Points, in no order, along strands that fork, close into loops and pass close to each other.
Two points are linked if the straight distance between their rows is under 67.4. Some points are linked to none.
Z_270: [-23  -7 -10  25 -20  -9   2  28 -11   1   0  11  12  -7 -35 -43 -19 -21
  51  22  16  11 -11  12 -16  -4]
Z_800: [-31   6 -23  -9  63  22 -32 -19  22 -25   6   3  26   3   9 -14 -16 -47
 -36 -32  26  -4  11 -15   2 -25]
Z_75: [ 48  -4  22   6 -21  21 -31 -30  26  -1 -11   7 -22 -11  39  56  45  29
 -21 -13 -39  30 -19  -8  18  11]
Z_465: [ 21   3  57  35 -27 -44  -6  -7 -14  18  -5  -3  21  11  22  45  16  14
  -7   7 -20 -32 -20  18  14   4]
Z_24: [-37   1   2  32  -5 -30  -3  24 -19  13  40 -24  10   4 -31 -27  10 -16
  13  17  61  -9 -15  33  45 -47]
Z_686: [-19  13   2  71 -18 -24  30  12 -30  31 -32   6   8 -13 -15   6 -21 -10
  23  -2  20   6 -20  37 -20 -13]
Z_581: [ 25  14  20  12 -45   1 -12  13  27  -7  10  16   7 -20   5  30  18  25
  15  10 -13 -14  23  -4  -2  15]
Z_635: [ 10  37  41  -1 -34 -17  13  10  22 -10  31 -21  -1 -55  18   7 -42  30
   1  12  21 -16  -6  -1   5  65]
Z_400: [  8 -17  30 -23 -38 -54 -30  28  34 -26  73 -25  16  -6  17  -5  18  35
 -11  18  10 -37   4  -5  15  27]
Z_40: [-16 -25 -12 -25  20  21  24 -10 -17 -19 -22   2  -1  -3 -13 -12 -17 -13
   7  10 -10  11   8 -23 -33   1]
Z_823: [  7  -5 -32 -37  10  28 -12  18  24  10 -27  28   1  42 -24 -23  11  -6
  -2   3 -26 -14   0   9  -9 -31]
Z_162: [  7  21 -43 -13   8  21 -24  13  17  25 -25  42  -8  57 -23 -21  14 -14
  -7  -8 -26 -19  -5  37  -7 -43]
Z_779: [-10   2 -31 -34  16  18 -18  42  14 -32  13   9   7   9 -32 -77   6 -21
  33   1   4  14 -19 -29  21  -7]
Z_963: [ -5   6   3  46   4 -21  10  -5 -23  53  -6 -13   0  30  23  23 -12   2
 -39 -24   8  -6   5  46  15 -34]
Z_401: [ 18  47  30  39 -36   2   4   9   2  19  -5  19  18 -11   5  46   3  19
  29  20 -25 -45   6  22   9   4]
Z_922: [ 35  -4  -1 -31 -34   6 -23 -23  33 -25   1  33 -32 -14  11  26  30  32
   3   4 -34  38  -5 -46  -6  36]
Z_327: [ 20  29  27 -10 -31 -10  12  19  39 -16  34  -5 -15 -60  11  -8 -27  39
   9  10  11  -9  -9 -13 -11  63]
Z_91: [-27   7 -27   8  36  34  13  17  -2   1 -19  21  -3  10 -12 -39 -30 -33
   9  -9  -3  20   1  18 -19 -41]
Z_232: [-27 -11  -4  -9  61   0  22 -13 -41 -30   0 -16 -12 -17   8 -24 -31 -14
 -12 -11   9  29  17 -29 -24   6]
Z_844: [-18 -14  12  12   5 -28  32 -16 -41 -11  -8 -36   2 -10  14   2 -28  -6
  -8 -13  14  20  -6 -17 -23  33]
Z_640: [ 25 -21  41 -38 -23 -36 -27 -11   4 -10  32 -32  -1  11  36  35  45  38
 -34  -4   4   2  -6 -20  37  26]
Z_571: [ 36  16  14  -9 -27  19 -11 -28  17  -5 -22  33 -26 -22  13  38  19  27
  15  -1 -33  25 -12 -34 -10  34]
Z_630: [-17   3   2  12 -33   9   1  20   9   3   9  14  27 -26 -25 -16 -18   1
  53  34  11 -13   5   6 -16  28]
Z_89: [ 39   5   0  -8 -24  44  10 -35  18   6 -51  45 -29 -20   5  30  12  19
  15  -7 -37  18  -5 -22 -18  18]
Z_428: [-26  -4  14  12  32 -40  17  -5 -28  27  23 -61  14  10  24  23   2 -15
 -56 -32  37  -5   4   8  21  -2]
Z_690: [ 27 -19  37 -19 -24  -8 -23 -27   9  -7  12 -28  -4  -2  39  57  37  33
 -33  -7 -12  14  -9 -12  38  23]
Z_197: [  0   3  -3  28 -20 -18  -8  27  -1  17 -13  45  16  21 -34 -10  23   8
  10  33 -22 -17  -7  43  -4 -42]
Z_887: [ -6  11  38  -9 -31 -25   7 -13   4 -14  25 -39   3 -39  18  15 -36  21
  -6  10  32 -12  -9 -13   3  76]
Z_521: [ 32  31  11   1 -33  33   2   3  26   6 -35  54 -13 -18 -10  15  18  20
  42   6 -35  -3   7  -9 -27  11]
Z_865: [ -8 -18   3 -18 -17   2  18 -24 -15 -16  -6 -22   3 -18   4  21 -19   8
   8   8  10   3   8 -30 -12  42]
Z_708: [ -8 -15 -28 -34  -6  45 -16  38  24 -18 -14  24  14  17 -41 -34   6  -5
  27  28 -13   0   4 -12   7 -18]
Z_299: [-13 -38  10 -40  37 -10  23 -55 -37 -30 -11 -25 -23 -23  29  39 -14   7
 -15 -17 -10  17   1 -21 -11  27]
Z_718: [ 13  10  14   5 -38   5  -4   9  23  -6   1   8   9 -20  -3  22   3  17
  24  16   4  -9  16 -11  -9  29]
Z_778: [-14   0  -2  10  33 -43  -5   0  -4  29  29 -52  15  18   6  14  23 -19
 -52 -31  40 -21  -1   4  29 -13]
Z_326: [ -1  15 -21  26   8   6   4 -10 -12  50 -26  24 -18  46  13   8 -13 -10
 -19 -18 -15  -5   9  51 -15 -41]
Z_791: [-20  -1 -23  54  -4  10  21  19 -17  27 -32  18  -6  -1 -27 -17 -23 -23
  21   6  11  15  -5  45 -20 -46]
Z_214: [ 25   1 -20   2  26 -25 -32   6  27   0  19 -25   6  29  -1  -1  40 -22
 -58 -42  22 -20  13  -8  26 -11]
Z_464: [ 37  10  -2 -12 -28  41   1  -8  30 -10 -38  46 -23 -16 -15  14  14  16
  24   4 -28  18  15 -20 -26  12]
Z_684: [ -8 -16 -13 -20 -25  22  -1  -1  15 -29  13  -5   1 -28 -20 -19 -20  10
  28  29  17   7  20 -30 -10  41]
Z_128: [ -1  13 -31  -4  11   7 -22  55  18 -10   8  24   4  20 -46 -59  22 -16
  17   0   6   3 -19   9  30 -29]
Z_678: [-22  11 -21  20  10 -19 -19  34   5  10  35 -25   9   7 -33 -30  21 -26
   0   3  47  -8  -7  14  44 -38]
Z_802: [-17  18 -52  -5  27  31 -22  30  36 -19  -1  16  18   1 -25 -45   0 -44
   4 -28  10  -6  -9   2  33 -45]
Z_67: [-16 -25 -24 -62  11  15 -13  -1   8 -55  24 -20 -12  -9 -10 -29 -12   3
  14  29  12  10  19 -60   6  20]
Z_805: [ 12  22   7  -2 -36   6   3  25  40 -13  27  10   1 -50  -5 -20 -21  26
  34  20   8 -11   8  -6 -16  54]
Z_949: [ 18 -19 -22 -31   7  43  11 -54   7 -20 -31  20 -37 -21  13  44 -10  13
  -4 -13 -32  32  20 -23  -8  13]
Z_316: [ -3 -19 -18 -75  23   5 -14  -8  16 -51  30 -23 -19   6  -5 -16  14  10
  -6  11  11   7  12 -62  16  23]
Z_107: [ -5 -22 -18 -17   3  36  14 -16  -1  19 -41  20   3  19  -4   5 -14 -13
   1  10 -33  -3  12   9 -28 -17]
Z_572: [-27   3  11  21 -20 -19  26   4 -21   6   2 -16  20 -28  -7 -18 -38  -4
  38  16  31   0 -19  -3 -29  50]
Z_603: [ 20   5   6  14 -29  36  -4   0  14  24 -44  38   7  -6 -11  33   9   8
  17  14 -29 -19  24  16  -9 -15]
Z_758: [ -7 -17 -12 -63  48  40   5 -53  -3 -11 -20  24 -15  15  15  13 -12  -5
  -8 -13 -26   6  15  -4 -26  -5]
Z_49: [ -5 -21  -9 -61  72  24   1 -50 -12 -22 -13  20 -24   3  19  12 -12  -7
 -19 -19 -12   9   8 -15 -20   4]
Z_483: [ -9 -33   5 -35   5  -9   7 -49 -24 -38  -1 -35 -23 -26  24  42 -11  15
 -11  -7   1  17   6 -34   7  40]
Z_453: [ 41  34  49  24 -17  24 -17 -27   8  14 -21   9 -20 -20  40  62  23  20
   7 -11 -35  11 -34   0   9  29]
Z_227: [-18  -5 -25 -45  55  34   8  11   1 -36 -13  16   3   5 -13 -45 -12 -20
   7   5 -13  12  -3 -28 -13 -13]
Z_38: [ -8   4  -2  13  13 -49 -24  30   1   2  50 -57   9   7   0 -13  32  -5
 -40 -17  52  -7  10 -15  40  13]
Z_604: [ -7 -26 -16 -75  38  17   0 -24   1 -50   6 -13 -29  -8   2  10   1   6
 -10   7  -5  13  23 -53   6  13]
Z_893: [-31 -26 -11 -21  10  -7  17 -18 -32 -42   6 -30  -3 -31  -2 -22 -39  -9
  19  15  16  13   4 -40 -25  40]
Z_545: [ -7 -10  -8   7  21  -2  26  -3 -25  12 -17  -4  -4   8   4  -9 -17 -11
 -12 -12  -6  17   5   6 -25 -11]
Z_345: [ 30  51  30 -18 -47  -9   8  18  44   0  32  13 -28 -27  19   3  -1  36
  35  23 -44 -31 -30 -14 -11  31]
Z_88: [  8 -10  -7 -29 -13   7   8 -43  -6 -33 -13 -14 -34 -38  14  44 -13  18
  -1  -8  -2  33  13 -39   4  48]
Z_930: [-19  14  -3  53  -1 -26   7  13 -17  37   8  -5   3  18 -11   7   7   2
 -23  10  35 -13  -1  56  28 -53]
Z_685: [ 17 -11 -14 -35  26   5  -6   0  12   6  -5   1  -5  34  -5 -14  22  -6
 -22 -10  -8  -5   3  -8  -4 -11]
Z_632: [-60  13 -13   1  51  32   8   2   3   7   0   0  17  -5  -6 -29 -35 -52
  12 -12  35   6  -9  23   7 -58]
Z_598: [  3 -23  16 -24 -33 -42 -28  40  41 -29  77 -18  15 -18   1 -30  10  26
   1  32  11 -32   5  -2  10  26]
Z_735: [ -3   5 -14  -8  60   5  -4 -28  -5   6  11 -12   1  11  18  10  -4 -22
 -49 -48  19   0  20  -2  -5   0]
Z_928: [ -4  -2  -9   9  21 -52 -21  15   4  12  40 -57  20  17  -5   3  39 -18
 -51 -24  47 -21   1  -6  40  -6]
Z_591: [  7  33  30  56 -42 -35   9   1 -10  15   8  26  32   7  -6  31  20  14
   9  28 -40 -59 -22  36  11 -25]
Z_999: [  4  23 -39   8   5  11 -15  28  11  21 -16  41  -6  36 -34 -26  11  -6
  -4   0  -7 -11  -8  48   6 -52]
Z_334: [ 36  -2  41  32 -18 -20 -23 -17  -5  34  -2  26   9  31  35  48  41  25
 -27   6 -45 -48 -17  43  30 -28]
Z_765: [-23  -1  -9  17 -34   3  -1  28   3   7   7  24  22 -17 -41 -30 -13 -13
  66  35  10  -5  -8  12 -15  11]
Z_724: [ 40  -6   5 -35 -32   5 -31  -8  37 -25  11  25 -29  -4   8  19  42  37
  -7  -2 -25  36  12 -36   8  16]
Z_522: [-15  -2 -20   0 -17  41  23   5  -3   4 -34  12  19 -20 -36  -6 -26 -13
  52  27   2   6  11  -8 -27  19]
Z_886: [ 37  31  39  14 -37   4 -10  -4  23  -4   4  16 -10 -22  25  41  16  26
  15  -7 -23  -7  -4 -10   5  28]
Z_182: [-29 -11 -14  19  26  12  33   3 -33 -11 -10  -6  -1 -15 -13 -37 -35 -26
  15   2   4  35   0  -6 -36  -6]
Z_613: [ 37  35  20  26 -29  37   7  -1  18  26 -42  53 -11 -11  -2  33  16  17
  33   5 -36 -13   5   2 -12   0]
Z_320: [ -4 -18 -17  -4  -8  19  17   3  -4  26 -41  26   5  17 -19  -1 -11 -15
  10  14 -24  -2  -1  19 -28 -25]
Z_506: [-32   1  12  52 -18 -41  22  14 -38   1  15 -49   8 -16   7  -9 -35 -10
  -5  -9  42  16  -2   3  -4  28]
Z_85: [ 53  15  37  27 -19  21 -33 -28  26   6 -10   9 -26  -9  45  66  45  25
 -14 -12 -52  11 -34   6  15  17]
Z_285: [  5  10  -7  49 -11 -16   8  -9 -20  54 -29  32 -10  32   7  13 -11   0
 -15  -8 -16  -9   0  52 -15 -41]
Z_411: [ -8 -20   3  -5  43  10  29 -49 -38   7 -26   8 -11   6  33  18 -31  -8
 -23 -30 -15  21   7  15 -36   6]
Z_994: [-27   0  -3  39 -21 -16  23  16 -26  10  -7  -2  11 -20 -25 -27 -26 -15
  50  11  25  15 -18  12 -27  14]
Z_402: [  3   8  -9  -1 -19  44  31 -10  -2   8 -41  14   6 -24 -18  17 -22  -2
  38  15   4   5  20 -13 -26  24]
Z_895: [-24 -23   2 -15  -6 -32  10 -16 -30 -32  14 -43  -5 -23   8 -24 -28   1
   2   8  23   6  -4 -37 -16  56]
Z_606: [ 16  17  40  14 -11  26  15 -42 -18  25 -46 -17   3 -19  27  61 -15   8
   4  -4  -5   2 -16   3  10  31]
Z_296: [  3 -21  13   0 -17  -9   6   2  -4  13 -17   5  14  11  -3  12   5   6
   0  12  -3  -6   6  -2 -10   1]
Z_639: [ 24 -13   5 -17   5  10  -7 -45  -7  42 -24  13  -3  44  40  19  17   4
 -20 -24 -34  -8  -5  26  -5 -16]
Z_50: [ -6 -15  -2 -26  56  -5  17 -26 -26 -17   1 -15 -13  -2  15  -7  -8  -5
 -22 -25   1  18  11 -21 -15  10]
Z_293: [ 15  17  -9   5 -13  51  31 -22   2  21 -58  28  -3 -26 -12  30 -19   1
  29   5 -12   8  20  -8 -22  15]
Z_518: [  7 -19 -16 -23 -11  45  14 -13  12  -4 -33  15  -4  -4 -13  16  -4  -1
   5  12 -19   7  26 -12 -15  -1]
Z_455: [ 44  -8   0 -47 -14  16 -35   2  46 -18  17  18 -27   8   1  22  52  32
 -22   0 -20  27  20 -35  26   6]
Z_659: [-39  14 -38  -3  30  19 -23   9  35 -14   6   6  28   8 -17 -32  -4 -58
   0 -27  25 -20 -18  14  27 -62]
Z_416: [ -3 -33  14 -24 -20 -37 -26  35  26 -24  70 -24  10 -16  -8 -54   0  21
   5  26  23 -14  -3 -13   5  35]
Z_894: [-30   5  12  37   0 -53  -8  31 -23  21  48 -50   9   6  -1  -2  13   6
 -20   3  56  -6  -3  19  41  -9]
Z_573: [ 10  29  56  50 -30 -58   0   3 -22  15   9  -3  25   4  15  34   6  11
   4  14 -14 -38 -26  28   7   5]
Z_504: [-18 -20 -17 -32  -9  17 -18  36   8 -34  24   2  16   1 -33 -73 -14 -13
  44  30   9  14  -9 -27   7   7]
Z_505: [  0 -35  -7 -68  57  14   4 -47  -7 -34   0  -4 -29  -4  15  25  -2   6
 -22  -8 -12  12  12 -36  -3   7]
Z_108: [ 41  43  33 -13 -48 -15  -9   5  47  -9  35  21 -23 -19  25  19  21  29
  24   9 -50 -21 -31 -20 -10  31]
Z_308: [ -9  15 -25 -16  63  23  -9   1  14 -25  -2   3   6   3  -3 -30  -7 -29
 -25 -30   8  10   6 -21   0 -15]
Z_614: [ 22  -1 -25 -39  42   6 -21  -9  30 -17  -1   5  -2  30  -9 -17  28 -20
 -30 -34 -11 -12   1 -14  -6 -13]
Z_87: [ 24  53  28  39 -32  25   9  12   6  28 -24  37  -3 -18   3  41   6  18
  33  15 -31 -31   6  15  -2   2]
Z_525: [ -7  15 -41 -12  22  24 -19  48  22 -19   3  12   7   8 -35 -58  11 -32
  14 -20   8   9 -15 -10  29 -31]
Z_566: [-12  15 -30 -27  60  26  -6  15  14 -43   1   8   6   0 -14 -55  -9 -31
  -5 -20   3  11  -4 -29   7 -12]
Z_448: [-21  -3 -24  35   2  19  27  13 -18  19 -35  21   4  -5 -29 -23 -28 -30
  34  12  -5  17 -11  26 -37 -27]
Z_890: [-38 -10 -14  25  10   1  29   4 -36 -16   0 -17   2 -28 -15 -42 -42 -27
  32   0  19  38  -1 -15 -28   9]
Z_553: [ -9 -22  -2 -16 -28   3  -7  12  13 -20  20  -9  15 -12 -16 -26 -11   9
  24  31  18  -2  12 -22  -5  34]
Z_310: [-35   8 -20   2  23  -3 -10   7  14  -6   9  -9  20   1 -28 -45   0 -57
  13 -15  42 -24 -34  21  38 -69]
Z_700: [  8 -17   9  10 -12 -33  -6  25  -9   9   3   3   9  19  -9  -8  19  13
   0  14  -2  -3   0   7  -3  -3]
Z_458: [ 14  -9  25 -17 -16 -60 -28  34  17 -14  64 -20   9  18  11 -21  37  33
 -14  10  12 -22   1 -10  16  21]
Z_609: [-28   6 -17  -8  58   8   9   9 -21 -30  14 -21   2 -27   3 -41 -22 -23
  -7  -6  25  30  10 -29   3  -1]
Z_931: [  0  23  23  28 -41 -34  -4  18   7   2  26   5  29 -11  -2  20   5  16
  30  28  -8 -46  -1  17   1   8]
Z_69: [ 22 -10  41 -26 -17 -64 -30  15  10  -8  50 -26   6  20  27  12  52  34
 -30  -3  10 -17  -3 -11  24  21]
Z_300: [  9   7   9  38 -27 -18  -3   1  -3  31 -23  54  15  16 -15  17  19  13
  -1  29 -36 -41  -7  47  -6 -41]
Z_344: [ -8  18 -33  34  -9  17  -6  25  -3  25 -17  44 -13  23 -36 -27   0  -5
   3  12  -1  -5  -9  64   5 -66]
Z_747: [-20   5  22  40 -10 -45  26   0 -43   4  -2 -46   7 -13  15   0 -34  -3
  -8 -17  29  17 -11  -1 -14  45]
Z_127: [-45  21 -32   5  30  43   4  14   4   7 -10  14   2   5 -14 -31 -31 -45
  17 -10  22   0  -3  34   6 -66]
Z_323: [ 33 -14  41  29 -11 -10 -20 -29 -14  44 -23  12   5  36  45  45  29  18
 -25  -3 -36 -33 -24  41  18 -19]
Z_312: [-21 -14 -13  15 -10  -1   0  28 -14 -10  13  -4   4  -5 -29 -61 -21 -22
  43  16  16  27  -9  -6  -8  -2]
Z_288: [  3   9   6  35 -12 -48 -15  41  -8   8  27  10   7  17 -13 -16  31  17
  -6  13   5 -10   0  27  12 -19]
Z_161: [ 12  59  22  53 -47 -10  12  10  -5  14  11  20  25  -8   0  40  14  17
  26  33 -36 -62  -2  32  18 -14]
Z_701: [ 25 -10 -23 -25 -13  57   6 -10  21 -12 -42  33 -20  -2 -17  16   0   1
   7   6 -27  18  35 -13 -16  -5]
Z_599: [ 15  -5 -13  -4 -13  62  22 -40   6  23 -59  28  -6 -12   6  35 -21  -5
  12  -4 -30  -3  20   7 -25  -2]
Z_446: [-34  11 -21   9  14  -8 -13  24   9  -2  26 -16  18  -2 -38 -39   7 -45
  15  -5  51 -13 -23  14  52 -51]
Z_497: [  4  35  34  66 -34 -59   7  12 -21  10  14  12  28   3   2  23  11  14
   6  20 -18 -38 -27  39   3 -11]
Z_294: [ -2  10 -20  21  24  -8   2  15  -3  28   1  -9  -5  26  -5  -7   2 -11
 -27 -16  15   3  13  20   6 -26]
Z_661: [-19  11 -30  42  -6  16  11  15  -9  29 -28  29 -14  19 -23 -16 -22 -19
   9   1   1   8  -2  57 -16 -62]
Z_634: [ -7 -15   5  12  25  -6  38 -28 -37  12 -25  -4  -4   0  20   7 -26 -12
 -19 -25 -10  15   1   6 -33   2]
Z_167: [ 40  -6  26  16   3 -26 -18 -25 -17  47 -15  -7  -7  44  45  31  28  18
 -44 -30 -20 -17 -13  39  18 -14]
Z_436: [ 30  -4  -3 -56 -11  20 -31  13  47 -17  13  10 -12  21  -8   9  50  28
 -18   5  -8   5  28 -34  25  -2]
Z_799: [ -6   9   3  65 -15 -24  21   2 -24  44 -40  19   4   8  -6  13 -19  -4
   2  -1  -2  -4 -15  46 -21 -25]
Z_827: [-12 -27  -6 -21   4  13  27 -25 -17 -13 -19 -11   2 -13  -7  12 -17  -3
   9   8  -4  11  12 -30 -24  19]
Z_617: [  0 -15 -34 -47  -3  61  -4  21  25 -40 -14  17   2   5 -33 -28  -5  -3
  23  31 -12  16  24 -30   5  -5]
Z_346: [-12 -26 -25 -41  -7  32  -6   0  10 -53  12  -8 -10 -15 -20 -25 -17   2
  25  31   9  17  24 -48  -2  27]
Z_786: [ -9  13  -5  52  -5 -26   7  -5 -17  53  -1  -1   0  30  10  26   0   3
 -36  -3  24 -16  -2  60  26 -54]
Z_947: [-55   3  -9  13  36   6  17  11 -14  18  10 -25  11  -7  -9 -27 -23 -39
  10  -1  44   5 -12  20  14 -55]
Z_274: [-10 -21  -3 -14 -22  -7 -16  33  12 -15  24  -1  15   2 -19 -34   6   3
  27  31   9  -4   9  -9  -5  13]
Z_896: [  0  14 -12  -5  46   8   6 -22  -7  21   0  -2  -7  27  20   6  -7 -16
 -39 -40   0   4  14  16 -13 -15]
Z_152: [  1 -12 -32 -44   8  42 -10  26  22  -8 -21  24   7  32 -36 -25   9  -8
   9  17 -23  -8   1  -5   1 -25]
Z_165: [ 28  57  22  -3 -41   9  14  21  29   6   9  37 -21 -18  11   5   5  32
  53  25 -44 -30 -16   0 -20  18]
Z_676: [ 28  -5  -7 -29 -29  33 -33  33  44 -27  -1  32  -4   5 -27  -2  30  20
  12  20 -19   5  35 -14   3  -6]
Z_354: [-24  17   6  66 -17 -27  28  19 -29  25 -15  -4  11 -20 -17  -6 -32 -11
  38   4  32  11 -23  24 -24   6]
Z_881: [  1 -12 -14  13  -8  -1   0  17  -3  27 -29  26   5  28 -19 -11   4  -2
   6  15 -18  -8  -3  24 -16 -33]
Z_611: [  3  25   7   5 -38  16   6  22  25  -3  14  15   8 -34  -8   1 -15  22
  42  19   8 -13  19  -2 -14  41]
Z_441: [  7  -9   3 -23  50 -11  13 -21 -21  -5   8 -25 -15   9  22   3   6  -5
 -42 -37   5  10  11 -13  -4  12]
Z_537: [-21   8 -21  -7  57  10 -27 -26  23  -7  10  -6  20  19  15   2  -6 -46
 -44 -43  22 -12  14  -5   3 -23]
Z_667: [-11 -30   5 -11 -14 -33 -11  24   5 -21  55 -24  10 -19  -4 -64 -13   8
  11  24  30   2 -12 -19   0  39]
Z_482: [-19   5  30   4 -29 -30  14  -1  -9  -2  10 -31  19 -28   6   1 -36  12
  15  14  32 -12 -16  -5 -15  65]
Z_241: [ 35  -1  -6  -1 -22  59   7 -41  14  22 -52  37 -21  -6  14  40   1   7
   1 -12 -38   8  16   5 -18   0]
Z_910: [-23  -9   3  40  -9 -31   8  25 -27   3  25 -35   3  -6  -1 -27 -17  -2
  -2   1  36  22   1  -1  -1  10]
Z_658: [ 18 -21  21 -14 -15  10   9 -43  -8   3 -23 -18  -3  -8  31  55   5  20
 -15 -10 -11   5  -2  -7   9  20]
Z_121: [ 44 -10  29  -5 -21  11 -32 -31  19  -6   7  -9 -15  -7  49  62  46  34
 -35 -10 -29  29  -7 -13  38  15]
Z_582: [ 17 -15   3 -61  -1 -20 -32  12  30 -24  38 -22   0  27  -9 -14  51  19
 -18   7  17  -6   7 -44  24  21]
Z_159: [-36  -5   9  43 -10 -46  -2  30 -28  15  47 -46  10   0  -6 -18  -1  -6
   2  13  60   0  -5  24  37 -18]
Z_519: [-41  -5  13  28  16 -39  21   6 -38  20  22 -62  13   0  16  14 -12 -13
 -34 -12  44  10   1   7  16  -7]
Z_93: [-10 -25  18  -7  28 -24  35 -35 -52 -19 -14 -32 -12 -17  28  17 -24  -2
 -19 -25  -3  18  -5 -15 -19  33]
Z_365: [-26  10 -17   1  41   5   2  19  -9 -10  24 -35  11 -11 -10 -38  -8 -27
 -11 -10  32  20   9 -16  18 -17]
Z_493: [ 21  15  39  46 -30 -35  -4  -2  -8  16  10  29  19  21  13  37  40  22
 -22  19 -47 -55 -16  37  19 -35]
Z_656: [-41  -1 -10  33  23  10  24  11 -19  29   0 -16  -3  -1  -5 -11 -28 -28
  -1   1  33   9   3  32   0 -50]
Z_380: [ -2   9 -17   8  24  11  10 -17 -14  38 -16  11 -11  41  20   5 -17 -15
 -18 -30 -14   7  15  35 -23 -28]
Z_146: [ -3  13   6  58 -13 -43   5  26 -15  19   8  17   6  11 -12  -1  12  12
  -9  10  12  -6  -1  46   9 -32]
Z_120: [ -1 -12  -4  -8 -15 -11 -21  42   8 -12  19  12  12  16 -33 -39  18   1
  26  31   2  -5  -2   0   2  -5]
Z_211: [ 21  26  48  34 -31  -6  -4  -6   0  19  -3   8  18  -9  21  53  11  14
   9  10 -24 -37   0  16  15  10]
Z_579: [-25  -4 -21  -2  42  39  20   6 -17 -10 -25  17   1   0 -15 -43 -36 -28
  11   1 -12  25   2   1 -31 -26]
Z_645: [-11   7   6  29   2 -52 -16  40  -8  10  53 -43  12  11   4 -13  21  12
 -27  -9  49  -5   8   5  37   6]
Z_960: [ -8   5  14 -14 -27  -4  14 -27  -7 -19   3 -28 -11 -40  12  25 -36  22
   6   6  27   4   5 -30  -1  71]
Z_755: [-21 -12 -23  13  -6  27  25   6 -13  12 -39  17  14  -6 -40 -20 -26 -29
  44  22  -6  13 -11   6 -38 -11]
Z_783: [-21 -24   7  -2 -11 -39   3   4 -20 -27  34 -43   2 -21   8 -46 -24   8
   2  10  31   7 -11 -28 -14  52]
Z_124: [ 28  -8  21  20   8 -25   0 -23 -31  41 -10 -19 -11  33  48  27   9  10
 -47 -39 -10   0  -8  35  14  -5]
Z_726: [ 19 -18   1 -57   8  10  -9  -1  21  -5   3  -2  -2  23  -5   5  34  16
 -19   3  -4  -1  10 -29  12   2]
Z_840: [-19 -23 -20 -48  38  45  15 -14  -5 -35 -22  14   0  -3 -13 -10 -22  -6
  10  14 -19  10  17 -31 -19  -7]
Z_403: [  7 -13  25   5 -15   2  23 -34 -22  15 -36 -18  12  -5  16  41  -9   7
  -1  -5  -6   0 -12  -6  -4  21]
Z_615: [ 13   6 -40 -39  37  23 -28   8  44 -27 -11  15   4  33 -15 -33  19 -25
 -23 -33 -14 -17  -9 -17  -6 -18]
Z_480: [-21 -15 -15 -19  12   4   1  21 -13 -29  17 -11   3  -1 -19 -61 -14 -18
  26  14   9  21  -2 -29 -10   9]
Z_129: [ 23 -19  23 -18 -28   6  -9 -26   6   1  -6 -15  -6  -7  22  47  19  24
 -17  -5 -10   9   7 -18  20  13]
Z_28: [ 12 -23   7 -37  48  -6  14 -66 -33  -1  -8 -16 -20   4  57  27  -3  12
 -37 -38 -17  15  -6   9 -12  10]
Z_665: [-11   5 -15  11  16 -15 -12  38  -6   0  31 -29   3   7 -17 -41   4 -14
   0  -7  36  15   2  -6  25  -9]
Z_616: [  6 -24 -20 -58  26  49   6 -47  11 -23 -22  18 -23   2  12  30 -12   7
 -13  -3 -29  17  29 -16  -9  -9]
Z_96: [  1 -22   7 -28  53   8  15 -62 -31  -1 -19   0 -15   9  43  23 -21   2
 -28 -33 -20  16   0  11 -26   7]
Z_212: [ 43  35  38   2 -42  -8 -19  -7  37 -12  26  13 -19 -20  30  43  28  26
  11  -7 -43  -1 -29 -19   4  31]
Z_261: [ 30   8 -10  -1  22 -38 -33  24  23   0  28 -22   5  24 -12 -12  52  -4
 -41 -33  21 -18   7 -12  29  -1]
Z_408: [ -4   1 -25  -1  41 -17 -25  -7  27   6  23 -28  19  24   3   4  16 -40
 -49 -33  21 -19  10  -3  15 -26]
Z_629: [ 14  -8  17  37  -2 -28  12  -8 -27  36 -22  -5  -5  23  25  20  -4   6
 -30 -23  -7   0  -4  32   3 -13]
Z_738: [ 16 -16 -14 -30  -1  23  11 -47   1 -27 -18   1 -36 -32  15  50  -5  16
  -3  -7 -21  34  14 -33  -3  24]
Z_652: [-11  -6  -4  12   3 -27  -5  36  -9  -6  35 -24  -2   8 -11 -53   2  -2
   8   5  29  18  -1 -11   9   9]
Z_753: [-20  -9 -14 -13  25  -5   4  11 -27 -34  25 -28  -3  -9  -3 -59 -21 -16
  13   7  20  30   4 -35  -9  13]
Z_875: [ 18  -8   8  13 -28  12 -11   2  12  33 -30  43  10  15  -7  28  14   9
   1  22 -35 -31  12  29  -2 -30]
Z_662: [-24  -6 -12  36  17   1  28   3 -24  30 -10  -9  -2   3   8  -2 -31 -23
 -13 -14   9  22  11  30 -17 -31]
Z_740: [ 21 -18   9 -33  39 -14   9 -42 -20   5  -1 -30 -18  20  45  20  16  10
 -44 -37 -11   8  -7   1   1  14]
Z_539: [  1   9 -18   6   0 -11 -25  51   6  -4  19  21  -1  20 -43 -46  29  -3
  12  10   7   0  -9  16  24 -28]
Z_671: [ 30  30  36  22 -18  31   7 -31  -3  22 -38   9 -15 -25  28  56   1  18
  11  -8 -19  11 -19   1   7  32]

How many points has the smallest loop of links through each point below? Write - if it is on no loop.
Z_300 => 12
Z_573 => 7
Z_611 => 11
Z_659 => 13
Z_606 => 10
Z_232 => 17
Z_928 => -

A fork is a point with three links, a tip a point with one. Leave the first point through the second and follow the links. Name the first fork or tip that comes.
Z_606; Z_671 => Z_690
Z_616; Z_949 => Z_665
Z_124; Z_629 => Z_296
Z_778; Z_928 => Z_678
Z_274; Z_120 => Z_525

A piece is two or more points that can be reached from each other along the links. Count, over all rows, the pieces, the separate loops (a circle has one, a figure eight two, a Y none), the forks (points with three links) and the tips (points with one).
pieces => 3
loops => 8
forks => 18
tips => 8
